Points, in no order, along strands that fork, close into loops and pass close to each other.
In the rows, zero is written as 128.
Two points are linked if the straight distance between their rows is under 53.9. Some points are linked to none.
Gito: [ 89 164  83 154 126 127 134 132 107 149 150  91 110 126 102 108  99 100
 136 159 155 140 109 144 124 126 154 139 119 151 124 148 154 102]
bodim: [ 83 171  79 168 141 109 131  95  90 158 143 107 104  96 118 121  99 113
 157 176 166 113 106 158 140 146 136 134 115 159 113 143 159  98]
pini: [122 145  87 169 107 125 111 164 132 151 115  53 100 152 164 157 145 134
 183 136 149 147 124 142 121 141 162 144  84 144  99 135 122  61]
ruteb: [147 101 129 144 125 139 131 151 136 111 100 121 121 128 163 162 144 161
 140 108 116 133 147 111 129 157 112 113 109 126 113 102  76 117]
Zega: [109 141 112 144 130 115 141 111 102 146 136 130 112 121 107 122 105 113
 128 146 148 120 121 140 122 131 147 127 124 148 121 136 160 122]
Bap: [190  54 183  94  96 166 155 151 174  88  76 175 167 136 171 164 190 156
 101  68  68 126 175 101 128 154 116 105 132  90 130  94  58 147]
kala: [158 125 135 133 118 149 131 188 147 119 105  97 128 142 155 147 151 132
 144  92 105 162 143 112 117 118 129 122 112 125 111 101  67 127]
tiriz: [ 99 118  92 182 107  87 119  85 124 138 122 107 106 116 172 183 134 142
 199 147 139  95 143 154 140 191 126 119  84 153  71 124 126  77]
zopeg: [100 144 128 127 154 113 125  84 105 139 154 145 121 117  81  86  99  98
 105 152 151 113 106 149 147  94 130 134 171 131 143 157 201 147]
gubeb: [138 112 147 116 140 117 128 113 133 116 132 157 131 130 112 118 108 137
 101 138 133 115 116 111 128 119 132 129 139 122 140 122 152 150]
Kanuv: [137 136 134 115 129 130 118 158 128 131 130 123 128 151 101 106 123 115
 109 124 132 146 126 116 100  87 147 125 127 135 146 117 115 139]
Ruk: [172  77 161 111 104 163 149 145 154 102  79 158 147 126 169 166 184 151
 119  75  78 138 173 104 126 152 110 100 124 105 120  92  61 136]
Ziban: [114 107 121 146 117 108 136  87 122 120 124 142 112 112 170 177 115 159
 161 139 142  91 153 133 139 193 103 120 107 139 104 133 133 118]
vekur: [ 94 156 114 127 162 121 122  84  99 148 159 126 114 114  66  74  95  95
 104 159 158 122 102 144 147  84 129 146 173 131 152 163 200 148]
pufi: [177 148 120 137 103 169 128 221 167 150  70  57 141 172 167 143 189 118
 169  93  95 196 139  96  90 117 139 132 106 115  99  88  74 100]
zepi: [105 152 109 107 139 135 113 157 128 150 148 103 128 167  77  68 103  94
  96 134 155 159 111 126 105  80 147 151 147 131 157 156 153 137]
tuka: [148 176  99 124 127 143 102 219 146 165 119  53 137 173 104  77 124  96
 129 106 128 189 107 122  84  81 168 152 132 124 122 104  93  88]
tud: [106 109  95 172  95  94 121  69 135 115 123 127 113 103 188 203 128 162
 198 147 131  83 157 140 141 216 114 113  82 148  88 125 123  90]
basor: [ 83 171 100 126 154 124 124 129 119 151 160  93 114 143  62  54  83  79
  99 152 164 154 104 139 122  74 141 160 154 135 138 174 179 141]
Toz: [187  48 197  97  75 168 149 134 167  77  76 197 171 112 205 208 189 179
 110  76  65 108 179  97 133 192 106  87 108  95 134  94  56 140]
Lala: [169 103 169  84 111 157 142 154 150 105 100 144 155 136 123 118 169 136
  89 102  81 152 144  88 120 108 112 132 128  94 147  98  79 168]
Mup: [127 114 110 157 123 108 134 134 119 140 119 103 108 137 148 161 130 150
 163 130 138 119 140 146 127 161 131 121  97 146  96 120 115  99]
kera: [101 130  93 170 117 101 125 106 108 157 124  96 103 123 151 166 135 134
 185 151 146 109 136 157 135 169 131 124  88 155  85 131 134  86]
zigo: [131 169  76 147 126 133 114 197 137 166 128  53 119 164 109  97 127 105
 167 116 144 176 106 139  88  95 179 161 113 133 105 123 120  66]
tutig: [ 84 168 103 135 163 119 120  87 102 148 159 111 106 112  65  70  83  89
 103 167 168 126 100 144 145  86 131 152 170 138 149 167 195 139]
Podek: [110 169 126  70 162 131 125 168 131 160 168 118 133 162  45  23  94  91
  71 136 153 171  87 127 112  50 135 174 161 118 172 161 174 156]
Pago: [169 163 109 130 117 165 112 223 151 160  96  51 143 163 139 118 150 109
 151 107 116 190 123 106  93 101 151 155 117 117 113  93  79  97]
kuvas: [ 78 176  90 149 169 110 117  85  99 148 160 105  97 107  71  73  70  85
 113 176 180 125  93 147 146  92 132 148 168 146 140 171 187 127]
neze: [144 146 118 123 123 145 115 175 123 135 128 103 125 155 118 122 124 121
 134 114 130 158 126 118 100  96 153 130 117 135 138 111  98 127]
boku: [ 82 173  86 147 139 126 129 140 116 146 157  86 112 147  82  77  86  79
 124 150 159 156 105 142 116  97 151 145 140 143 123 162 162 113]
giv: [ 94 155 113 148 143 110 130  81  94 144 144 140 108 107 102 107  99 104
 122 159 157 113 109 148 138 121 137 126 149 145 128 148 185 124]
beson: [116 120 148 123 138 106 127  85 120 119 152 162 128 115 111 112  97 123
 102 146 140 103 107 134 154 122 128 128 156 123 140 147 192 149]
Sibot: [175  92 175  78 131 149 148 124 155  91 110 184 163 125 133 136 170 147
  93  94  76 130 145  99 130 118 101 115 136  90 139 103  95 171]
temub: [173 103 178  71 107 154 147 163 152 108 106 149 163 144 111 104 175 136
  78 100  72 156 140  90 119 102 108 131 136  90 158  97  86 175]
nese: [149 114 144 120 135 132 130 143 135 113 119 136 131 133 121 128 122 136
 107 122 125 132 129 105 120 115 131 129 121 126 129 106 101 143]
segi: [ 89 163  77 165 128 122 132 128 107 157 147  79 105 117 121 126 111 111
 163 165 156 132 112 155 136 142 150 145  97 157 107 146 146  84]
gan: [156 111 167  85 143 135 126 138 143 108 131 162 160 138  99 105 139 133
  81 127 104 131 113  92 128  99 100 123 155  99 162 105 125 173]
Maruk: [175 156 112 138 112 168 115 223 157 158  82  48 142 165 153 135 169 114
 165 104 110 193 132 100  93 109 142 145 110 116 104  93  78  97]
Nim: [103 107 105 164 100  95 128  65 129 115 127 141 110  92 184 203 126 163
 191 149 135  77 161 137 142 213 101 108  94 151  99 134 132 104]
foza: [ 93 152 107 138 143 125 127 106 108 148 148 113 111 127  78  88 100  93
 106 158 156 133 111 136 127 100 142 137 154 141 145 159 181 135]
Bekab: [138 130 115 140 126 130 133 160 118 137 127 105 111 143 129 141 127 137
 149 122 135 141 132 133 112 125 149 126 106 142 119 118 106 118]
vuzim: [144 144 102 142 121 142 116 181 125 143 122  79 113 154 143 145 138 135
 166 117 137 159 126 128 109 120 152 134 102 137 120 118 101 100]
Bugaf: [ 84 145 137 122 174  96 119  54  84 118 196 165 120  92  79  82  77 110
 105 160 157  86  88 172 186  85 112 134 181 126 158 176 208 159]
mudi: [125 157 105 114 123 142 104 181 129 143 135  95 133 173  99  85 110 100
 111 118 141 167 112 117  96  87 153 144 133 128 151 125 116 119]
leg: [ 71 173 103 170 150  82 121  55  82 137 152 152 100  75 134 130  84 126
 164 171 173  86 107 169 144 143 126 129 137 160 118 156 181 111]
ninug: [107 126 152 126 131 102 126  62 110 116 158 169 113  91 128 131  97 135
 111 152 136  88 110 137 163 147 122 124 146 128 139 152 189 150]
Furus: [ 87 165  79 166 132 117 134 114  99 158 144  94 105 107 120 125 105 111
 158 169 159 124 111 153 137 145 145 138 104 158 111 145 153  93]
par: [144 154 136  66 138 148 108 191 135 144 133 116 148 180  79  63 131  93
  74 118 135 175 117 114 106  51 121 142 151 109 172 125 122 148]
gipif: [126 105 109 160 102 107 128  88 135 106 112 132 121 114 186 196 138 181
 183 129 124  92 165 132 130 210 106 106  86 139 105 114 108  97]
Nipa: [139 168  97 123 125 143 103 205 140 158 125  69 137 175 105  79 114  97
 125 109 133 182 106 122  89  88 164 152 132 124 129 110 101  95]
fogu: [ 98 150 118 108 155 128 125 119 117 152 159 113 122 136  58  61 102  94
  92 152 155 143 106 135 123  77 135 155 164 131 161 164 188 154]
Tem: [174  50 205  94 132 159 145  87 156  84 115 214 170  88 173 194 185 179
  90 102  68  78 156 110 155 181  81  80 131 101 154 120  91 180]
zafa: [164 162 133 101 109 157 114 198 137 139 105  95 149 171 122  95 140 101
 110  94 104 186 132 109  97  78 139 138 124 112 145  95  84 135]
ral: [107 136  94 161 122 111 134 117 102 158 129  97 105 127 138 152 129 131
 173 148 148 118 132 153 135 157 139 127  95 154  97 135 136  94]
zagev: [138 112 141 122 136 119 134 117 131 116 126 152 126 127 121 128 110 144
 107 134 134 117 122 113 126 128 133 131 125 126 128 118 138 144]
favip: [186  52 201  72 117 166 157 114 166  78 114 209 180 109 166 183 189 168
  85  90  63  96 158 103 151 163  89  96 132  88 157 120  87 184]
Zut: [135  76 166 158 113 114 146  73 150  75 112 178 139  74 190 211 143 195
 158 126 112  59 183 127 132 217  92  88 103 142 117 118  99 122]
zub: [175  68 169 106 104 162 151 140 162  91  79 173 157 125 176 169 185 152
 112  74  76 129 173 106 130 157 109  99 126 101 120  96  61 136]
kenin: [109 142 102 147 128 117 144 117  99 150 135 120 108 120 114 128 109 119
 139 147 145 123 122 145 125 137 147 129 113 150 115 133 151 116]
maruv: [160  89 153 111 129 158 142 125 141  99  93 164 140 121 160 159 166 154
 118  93  98 131 160 104 128 143 102 107 122 106 124 100  78 142]
daz: [166  88 149 117 105 167 146 155 148 108  81 138 138 128 164 162 178 149
 122  83  82 147 165  98 126 149 111 108 124 106 126  93  60 136]
Mufuz: [ 90 156 127 126 176 103 116  55  85 129 180 155 115 100  75  79  82 103
 113 159 161  97  93 166 172  83 119 137 181 129 154 170 210 148]
zode: [153 109 159  98 144 127 123 127 141 109 130 161 147 136 105 112 127 137
  89 132 117 125 113  95 129 105 112 125 146 109 156 110 133 166]
sep: [135 164 103 116 124 145 101 196 136 150 127  83 139 177 104  81 112  98
 115 111 135 178 110 119  92  84 157 149 133 122 142 114 105 108]
Sotov: [124 118 146 115 149 109 126 110 127 130 147 152 136 136  87  95 107 116
  97 140 139 115 108 131 135 101 133 133 165 125 147 140 181 156]
mupi: [ 87 139 135 150 130  94 126  59  99 126 155 163 102  71 146 145  92 134
 140 158 152  79 117 151 156 164 118 135 133 147 112 155 173 132]
Pufu: [134 137 100 150 118 131 120 169 122 147 123  77 106 150 145 153 139 142
 171 126 141 149 130 137 116 133 153 131  95 142 115 126 110  94]
Fabal: [170  54 189 106  84 165 147 126 163  75  86 195 167 103 202 202 184 174
 111  82  72 105 174 102 135 192  99  88 108 103 127 100  64 136]
los: [113 144  89 166 110 125 119 153 121 155 126  61 100 146 152 155 140 134
 179 144 149 141 125 147 126 144 157 144  86 147 102 138 128  71]
pimi: [153 112 137 132 125 146 132 171 141 113 106 111 128 134 149 147 143 141
 130 101 110 149 142 109 122 125 123 123 115 125 115 103  70 131]
deg: [139 130 123 132 129 132 128 160 120 133 127 113 117 144 121 131 122 130
 133 120 133 141 131 123 106 110 151 126 112 141 128 115 103 126]
Rigaz: [161 168  99 133 123 153 107 225 154 165 106  44 136 163 127 106 139 106
 153 108 128 186 116 116  88  92 163 159 119 124 109  98  88  83]
rir: [ 84 181  76 151 134 125 127 152 117 150 155  77 114 160  85  77  92  81
 138 141 155 167 105 146 107  94 159 147 132 140 117 155 154  98]
nor: [ 84 139 146 140 148  92 115  53  96 115 173 168 111  83 117 112  88 120
 112 161 151  83  98 158 174 127 118 125 161 135 141 165 196 143]
lesi: [ 96 179  73 151 131 126 123 166 121 157 149  67 115 166  91  81 102  88
 149 131 148 175 102 148  97  95 168 152 126 136 113 142 145  82]
noveg: [ 97 134 145 138 132 100 124  61 104 120 158 167 106  82 136 134  92 133
 122 155 144  84 113 145 159 153 121 131 141 137 124 154 181 137]
sofi: [178 130 129 137  94 159 140 217 185 124  72  79 141 160 184 158 197 130
 166  75  78 182 151  99 102 140 136 118 100 116  92  89  65 102]
Kop: [125 113 108 168 111 100 126 125 131 134 116  97 108 135 163 170 139 159
 176 131 133 113 145 145 128 175 128 115  87 146  88 118 110  85]
Mal: [185  46 209  80 122 159 156  97 159  83 115 219 177  98 167 194 193 175
  84  91  60  81 158 108 157 171  82  81 132  94 158 118  88 187]
ranev: [117 128 132 118 146 116 127 116 119 141 144 137 127 139  79  90 112 106
  99 143 145 127 117 133 120  93 141 130 158 134 148 144 174 148]
sof: [102 113  95 179 100  87 120  79 132 127 120 114 109 111 184 190 130 153
 199 146 135  89 147 146 140 206 121 118  82 150  74 122 122  82]
nubi: [101 163  92 128 135 131 115 171 128 152 145  86 126 176  84  65  97  86
 115 125 153 171 105 134  98  85 159 154 140 133 134 146 139 113]
tilok: [129 149 145  61 165 132 125 157 126 156 168 135 140 153  50  46 114 102
  73 136 138 149  99 128 112  55 128 153 173 119 182 150 166 167]
Divos: [153  62 196 131 144 126 139  39 143  86 129 200 150  75 173 188 139 200
 118 127  99  48 161 127 157 204  84  91 140 118 149 132 122 160]
goz: [194  53 196  64 109 167 159 134 173  75 106 202 185 126 160 170 189 165
  82  82  62 109 158  99 146 151  97 111 136  80 152 113  79 183]
dok: [121 106 113 156 110 107 132 100 129 117 114 129 116 122 175 180 125 169
 168 133 134  99 154 132 133 199 105 114  98 138 101 121 117 102]
Zofo: [161  95 161 102 139 149 140 113 141  95 105 175 142 120 152 155 158 154
 111 103 100 125 151 104 130 132 102 110 126 107 130 107  92 150]
sekib: [148  98 179  94 153 104 138  85 132  98 167 198 137 113 113 124 113 161
  97 126 101  90 117 125 156 122 101  91 162 106 173 137 165 190]
Lote: [101 145 125 143 143 104 129  80 100 132 145 151 114 105 107 108  96 105
 117 154 152 106 108 150 144 119 134 128 152 140 127 148 190 132]
Poza: [ 91 169  76 156 125 126 132 151 116 148 153  78 113 139 109 108 102 100
 151 147 151 153 108 150 119 121 163 148 108 148 112 145 147  87]
Saket: [ 82 144 123 158 135  90 127  63  97 130 151 158 103  68 152 151  92 133
 158 159 157  78 121 153 155 166 116 137 128 152 106 155 167 125]
dofog: [178 138 124 137  97 161 134 216 177 137  69  71 140 168 177 154 195 125
 171  81  86 191 149  98  95 129 139 121 102 116  91  87  69 100]
tor: [ 99 142 111 153 132 101 138  85  99 141 139 143 109  96 138 141 100 124
 152 149 155  96 123 153 141 157 126 132 117 151  97 140 161 117]
gud: [110 130 139 132 140 104 128  83 113 126 149 159 123 111 108 110  95 114
 108 145 146 103 108 143 150 121 133 127 154 129 131 148 193 142]
lovit: [110 115 115 151 119 103 137  93 116 130 128 137 112 111 161 169 110 149
 161 140 148  93 144 141 142 185 110 128 106 142  94 134 139 114]
kas: [ 76 123 151 129 163  89 116  37  76 112 197 179 117  79  94 104  83 130
 101 172 149  64  89 165 198 121  99 119 175 126 167 177 199 167]
Lavi: [ 82 130 146 121 168  95 120  50  79 111 200 175 124  84  86  91  78 121
  98 167 151  74  87 167 197 103 105 127 177 123 165 177 204 170]
Rone: [204  42 204  73  90 170 150 140 176  73  82 202 181 134 180 190 199 175
  92  77  59 109 173  96 138 167 104  96 130  80 153 104  65 170]
Gom: [128 112 104 182  99  97 119 108 144 124 108  90 108 125 186 187 146 171
 192 130 122 106 153 142 125 197 134 119  73 146  79 105  97  68]
bara: [150 155 137  87 122 148 108 187 135 136 121 111 148 174 101  82 136  95
  91 108 122 174 128 110 101  64 128 132 136 114 160 109 103 141]
tufis: [ 74 178  78 171 149  98 124  75  84 154 146 121 102  86 121 119  86 117
 162 181 174 104 103 161 141 146 131 134 127 161 119 150 171 100]
Ner: [ 94 128  90 183 112  91 119  88 114 152 122 102 103 116 165 175 137 134
 200 156 143 101 139 157 138 182 130 121  85 156  73 129 131  77]
ditel: [ 77 172  88 156 147 117 127 106 102 149 149 103 106 114  89  91  83  88
 122 172 167 131 103 144 135 116 141 134 146 152 130 158 174 114]
papiv: [185  77 179  78 109 162 155 149 162 101  89 164 160 138 139 134 188 146
  96  77  69 142 164  98 122 122 114 123 131  88 137  97  67 168]
puvav: [165  58 198  98 127 157 143  98 160  77 111 203 164  94 181 188 178 174
  93 102  77  91 160 107 150 177  86  88 124 106 143 123  87 164]
pufe: [184  64 185  76 118 159 156 131 171  80 101 192 178 125 156 157 183 155
  89  80  70 119 159 102 140 140 102 114 134  85 134 109  80 169]
Rep: [ 89 146 137 141 152  96 115  60  96 120 166 164 113  93 110 104  88 110
 112 158 154  90  99 159 168 115 122 126 166 137 137 164 200 139]
lifo: [118 119 155 119 132 104 126  70 114 114 157 172 118 104 122 126  99 137
 105 148 130  93 110 133 160 140 122 122 150 121 147 150 188 156]
pog: [148 109 156 104 141 125 124 116 138 109 131 166 141 131 114 120 121 146
  96 135 120 120 117 100 130 115 118 127 139 113 151 114 139 162]
topub: [ 79 151  90 175 139  88 122  70  93 150 136 132 104  86 151 155 108 129
 192 166 166  87 123 165 145 167 121 131 107 162  89 148 155 103]
lafe: [119 132 143  97 164 119 129 119 118 148 160 143 138 137  58  68 110 107
  90 141 142 125 106 138 127  74 130 144 177 122 162 152 189 166]
migar: [134 145 135  91 134 137 107 170 132 139 136 120 138 169  86  80 127 101
  90 126 139 157 122 116  99  68 132 132 145 126 164 127 125 147]
losof: [105 126 113 153 125 102 141  94 108 139 131 137 110 106 149 155 105 136
 158 144 151  96 133 148 140 170 121 132 109 147  91 138 149 115]
Gupag: [145 165  83 148 126 140 107 208 148 165 115  46 121 161 123 109 137 112
 170 113 142 174 111 131  89  95 175 161 112 131 101 113 107  65]
ran: [126 118 151 102 159 113 127 117 124 135 155 152 145 138  73  80 107 113
  92 138 140 116 105 135 135  84 128 138 177 121 157 145 186 166]
Tizag: [170 105 141 129  88 167 144 199 176 114  79 100 139 143 180 164 188 144
 142  74  73 167 162  94 118 157 126 111 113 113 117  92  54 124]
Vug: [ 85 123 100 171 119  87 123  71 115 130 136 137 107  88 173 180 113 139
 189 156 153  77 139 150 152 195 106 124 102 155  83 147 146 107]
sanob: [154 109 151 111 133 143 130 141 140 110 114 142 138 130 124 127 134 140
 101 120 115 135 130  95 122 112 121 130 124 117 137 101  95 153]
sel: [ 80 161  90 169 143  94 125  74  88 154 139 132 105  84 142 142 102 125
 180 169 165  92 116 165 142 158 124 133 112 160 100 147 160 105]
bop: [152 158 106 128 119 155 108 198 134 147 118  77 132 160 131 122 131 117
 149 109 127 173 120 116  99 101 153 145 116 126 128 104  93 109]
Kirek: [128 113 105 177 105  96 122 120 137 130 109  89 107 132 172 177 145 163
 183 129 128 113 147 144 127 182 133 115  80 147  84 111 103  74]
gor: [ 89 160 110 118 149 129 124 130 121 151 158 101 119 143  63  61  92  86
  96 150 159 149 106 133 121  79 140 158 157 134 152 169 179 145]
dega: [104 142  86 164 117 119 128 133 106 161 133  76 101 133 140 152 133 129
 175 150 149 130 125 152 134 152 148 138  89 152 102 138 135  84]
zufen: [130 119 124 139 133 117 143 126 117 135 127 134 115 129 125 136 111 137
 130 133 141 119 130 133 120 136 141 130 115 140 113 122 131 124]
Nin: [ 78 122 154 134 150  86 112  30  78 114 187 180 112  73 106 116  91 136
 106 171 143  64  96 160 192 137 103 114 164 128 160 169 196 160]
Nizo: [ 80 177  89 139 150 122 125 132 116 149 159  87 112 144  73  65  81  74
 115 152 167 156 107 144 121  83 146 150 147 144 128 171 170 126]
bodu: [176 114 133 133  86 164 145 214 189 116  75  89 143 149 189 164 193 141
 155  72  72 173 157  94 112 158 134 116 103 116 104  91  57 112]
kisa: [124 140 122 116 128 132 119 153 123 139 136 117 125 157  95 100 116 110
 110 132 141 146 120 121  99  95 152 129 132 139 151 129 133 135]
nida: [168 109 181  68 118 149 144 159 150 106 115 156 171 147 100 100 167 133
  71 109  76 152 128  88 122  97  98 125 150  86 163 100  99 179]
gogil: [182  84 179  69 119 155 156 139 158  95 102 176 168 135 127 127 183 145
  87  85  67 138 150  97 124 114 107 121 137  84 143  99  82 173]
Zikip: [ 90 155 101 161 138 100 134  84  90 149 138 137 106  92 134 138 102 119
 160 158 159  98 118 158 138 153 127 131 117 155  99 140 162 112]
lisip: [160  71 179 106 126 153 143 112 158  77 101 191 156 108 180 175 170 160
 107  91  89 111 164 112 136 161  96  97 123 109 122 115  82 144]
riniv: [168  96 166  91 140 151 141 115 146  92 110 178 149 120 140 144 162 151
 103 103  92 128 146 100 130 123 104 115 127 100 135 105  97 162]
rabu: [139 155 136  58 149 147 113 188 133 151 144 121 145 176  69  54 124  94
  71 124 143 170 112 117 107  50 121 151 156 111 175 135 134 151]
nuru: [106 169  82 139 130 129 116 176 128 155 144  76 124 176  90  74 102  91
 136 122 147 176 102 140  93  92 169 152 131 134 122 138 135  91]
fur: [160 109 159  98 121 150 132 150 146 107 108 139 146 132 123 123 149 136
  94 110  97 145 137  89 121 107 115 132 126 106 141  98  84 160]
Getup: [154 158 134  98 115 151 109 190 134 137 116 105 147 168 113  90 135  99
 101 105 114 176 129 109  98  73 137 132 129 116 153 103  95 138]
nifo: [116 150 104 121 124 139 113 164 122 142 140 103 126 166  98  91 108 104
 114 128 144 157 114 121  97  96 156 141 132 135 151 135 130 125]
Mizef: [124 154 127  65 153 141 114 176 133 156 154 117 137 170  64  48 112  96
  76 130 153 167 102 119 107  53 130 160 157 117 175 149 150 153]
fimi: [ 74 179  85 157 159 110 122  98 102 148 157  96  96 110  80  79  73  84
 121 176 178 129  98 148 138 102 136 142 158 152 131 168 179 115]
mogep: [ 82 130  91 180 121  83 119  74 113 138 131 127 106  95 172 175 119 134
 200 158 153  84 136 159 148 188 115 124  97 158  74 142 143  97]
Fod: [144 156 110 123 119 150 109 187 128 143 126  90 130 161 124 117 126 117
 138 112 128 168 120 115  97  98 155 141 118 129 137 109  98 116]
rago: [ 97 107 114 162 107  91 130  53 122 117 135 153 101  76 178 205 122 159
 186 153 137  67 160 139 147 211  98 105 108 154 104 144 142 116]
bivi: [127 118 114 147 127 111 143 127 114 139 123 120 110 130 135 150 117 143
 149 133 143 117 135 141 126 149 135 126 105 144 101 122 124 112]
sezed: [157  66 188 111 129 151 140 102 158  73 110 195 158  96 184 185 169 172
 105 103  89  92 162 111 144 176  89  93 122 113 131 123  85 149]
devu: [152 151 102 139 121 149 110 195 133 144 116  71 122 158 144 139 140 129
 168 114 133 166 122 121 106 112 153 142 107 132 120 111  97  98]
sunab: [ 74 133 151 144 149  85 110  35  85 113 183 175 108  71 116 119  86 134
 113 173 146  68  97 160 184 139 112 121 162 135 151 167 191 147]
Neke: [ 86 162  95 148 137 124 130 107 103 148 147 109 110 123  88  97  94  95
 117 163 159 133 109 140 129 116 144 134 142 148 135 154 171 120]
piv: [169  63 176 111  97 161 149 135 164  81  81 183 162 113 192 185 181 163
 116  75  77 117 173 109 134 175 103  92 117 104 118  94  64 130]
Lod: [ 93 165  76 163 124 126 132 144 113 150 149  72 107 130 120 121 111 109
 162 152 154 144 109 155 129 130 159 150  96 151 105 145 144  79]
kubur: [122 128 130 127 136 119 130 124 119 136 136 136 123 139  92 105 111 114
 106 141 142 126 120 129 113 105 147 126 141 139 140 135 156 139]
kod: [ 94 158  98 123 137 133 119 152 125 148 151  94 122 163  80  69  96  88
 106 136 157 161 108 133 104  87 151 152 145 136 144 159 155 128]
gigo: [ 83 166 103 151 153 112 122  74  90 147 147 129 106 103  92  95  90  97
 119 169 167 115 103 150 145 113 131 131 162 145 140 157 191 124]
lil: [156 161  90 146 125 147 103 218 154 164 103  40 128 160 133 118 144 113
 169 113 138 177 116 121  90  97 168 158 108 128  99 107  95  71]
sagiv: [133 106 104 170  98 109 121  89 141 106 106 120 122 113 195 202 145 188
 195 125 118  94 165 133 127 213 116 111  71 140  99 105  96  86]
suga: [166  97 142 126  99 167 144 175 159 112  82 116 138 132 170 163 182 148
 130  80  78 156 163  97 125 154 116 109 118 112 124  92  55 131]
Tek: [ 95 148 130 128 164 107 121  66  94 133 168 154 121 106  82  85  91 100
 109 154 156 103  97 160 163  89 122 133 176 128 148 164 209 149]
muzop: [172  67 182  91 123 158 149 121 164  79 100 190 164 116 168 166 178 155
  98  84  81 118 160 106 141 147  99 107 128  96 128 111  79 155]
tupa: [ 85 117 112 163 116  91 125  58 116 123 139 149 100  74 174 191 113 150
 183 158 149  71 146 142 153 203  99 121 114 153 101 151 149 120]
Beled: [170 155 131 117 112 162 125 202 142 140  99  85 144 164 143 121 153 112
 140  88  99 184 138 108  98  95 140 139 117 116 125  94  74 129]
Ranu: [164 137 141 121 113 155 132 194 146 127 102  96 136 151 148 132 151 118
 137  84  99 174 142 110 109 103 133 130 117 119 117  99  68 135]
Dig: [118 150 118  93 137 137 109 167 130 147 142 112 134 171  82  72 115  98
  91 128 148 160 116 119 102  72 141 146 146 129 165 141 138 140]
bugo: [141 121 143 115 135 124 123 147 135 120 127 136 132 141 105 112 120 124
 100 126 128 133 125 111 110  97 139 127 130 131 135 111 116 145]
Seg: [136 114 134 130 135 118 137 124 125 124 125 141 120 130 124 133 107 140
 117 132 138 119 126 121 123 132 137 130 121 134 120 118 129 136]
lati: [ 71 159 111 169 145  79 124  56  89 133 155 157 101  67 144 142  86 130
 169 167 169  77 113 165 148 156 121 133 130 160 109 157 171 118]
lis: [198  44 198  88  80 168 149 146 176  76  70 195 175 129 195 194 192 177
 100  73  62 115 179  93 135 180 110  94 120  87 141  92  57 151]
butig: [139 140  94 161 110 134 106 176 135 147 112  62 106 157 163 159 150 142
 182 126 142 156 126 133 113 134 156 134  90 138 106 124 111  75]
Vef: [162 112 176  74 133 142 135 149 145 106 123 158 167 142  96 102 153 130
  75 121  90 142 120  89 126  95  93 124 155  91 162 103 113 180]
Ril: [142 150 138  80 130 144 108 181 133 140 130 118 146 173  89  74 131  97
  83 118 133 166 123 113 104  60 127 135 145 118 166 121 117 146]
vum: [ 76 175  96 161 157  99 116  65  84 143 152 136  98  94 105 103  79 108
 133 176 176 106  98 156 145 123 129 130 159 153 139 158 189 114]
mikuf: [167 161 130 110 111 160 117 202 136 143 102  87 147 167 131 107 144 106
 125  93 103 188 131 107  95  86 142 141 121 114 134  92  81 131]
gize: [109 124 148 114 156 109 127  86 110 124 168 161 136 117  85  90  93 114
  99 144 141 101  99 148 162  99 121 134 178 117 150 158 205 164]
Fefed: [128 135 103 149 121 127 130 154 113 147 129  91 105 144 134 150 130 138
 161 130 140 139 129 141 119 136 151 130 100 146 115 127 117 103]
nupu: [207  44 203  62  98 170 156 140 175  74  95 207 185 135 167 182 198 175
  86  80  56 106 168  97 142 158  97 100 138  75 162 110  71 185]
bulu: [154 108 143 121 123 150 134 161 142 111 104 122 132 131 142 137 143 137
 116 103 106 147 142 100 125 122 121 128 117 119 123 100  71 142]
Teb: [ 75 177  93 166 152  93 121  65  81 145 149 140 100  83 119 117  84 116
 151 175 173  99 102 161 142 139 129 130 141 158 126 152 182 107]
bape: [133 109 103 178  98 105 118 100 147 115 102 101 116 117 194 196 146 182
 194 130 118 101 158 136 127 209 128 118  72 141  87 103  93  74]
mogo: [157  94 146 121 119 162 139 146 140 108  90 137 132 125 159 158 163 151
 123  94  96 143 157  98 128 143 108 111 121 111 125  97  68 137]
Nuz: [105 145 127 106 160 124 126 111 112 154 162 127 126 132  56  64 105 100
  93 148 147 134 106 139 127  75 133 150 172 127 163 161 194 161]
tipo: [113 134 124 136 135 113 136 105 110 138 136 139 117 124 100 112 105 111
 114 144 146 118 118 139 123 120 146 125 139 140 127 136 168 132]
zim: [188  66 180  83 107 164 156 149 167  95  83 169 161 138 151 147 192 150
  99  72  69 135 171 100 123 133 115 115 134  89 133  96  63 159]

A tip is a point with one link. Name the tips that can be reached along the links from each point below, in the order of the rows.
gan -> tuka, topub
lisip -> zigo
Poza -> Gito
sunab -> foza, Rep
vuzim -> mogep
nubi -> kenin, Mizef, bulu

A piece is two or more points that can be reached from each other along the links. Count, over all rows, the pieces, the separate loops (a circle has one, a figure eight two, a Y none), the forks (points with three links) and the tips (points with one).
pieces -> 6
loops -> 4
forks -> 6
tips -> 10

How many points has the smallest loop of links through each point below? Write 0 if it is on no loop.
Bap -> 12
sezed -> 9
Pufu -> 9
Lote -> 14
nubi -> 0
nifo -> 0
los -> 0

Name the points in between on the shortest way along the links from the first point to the second, in order.
gan, bugo -> Vef, nida, temub, Lala, fur, sanob, nese
rago, dega -> Nim, tud, sof, tiriz, Ner, kera, ral
Sotov, gor -> ran, lafe, Nuz, fogu
muzop, Tem -> lisip, sezed, puvav
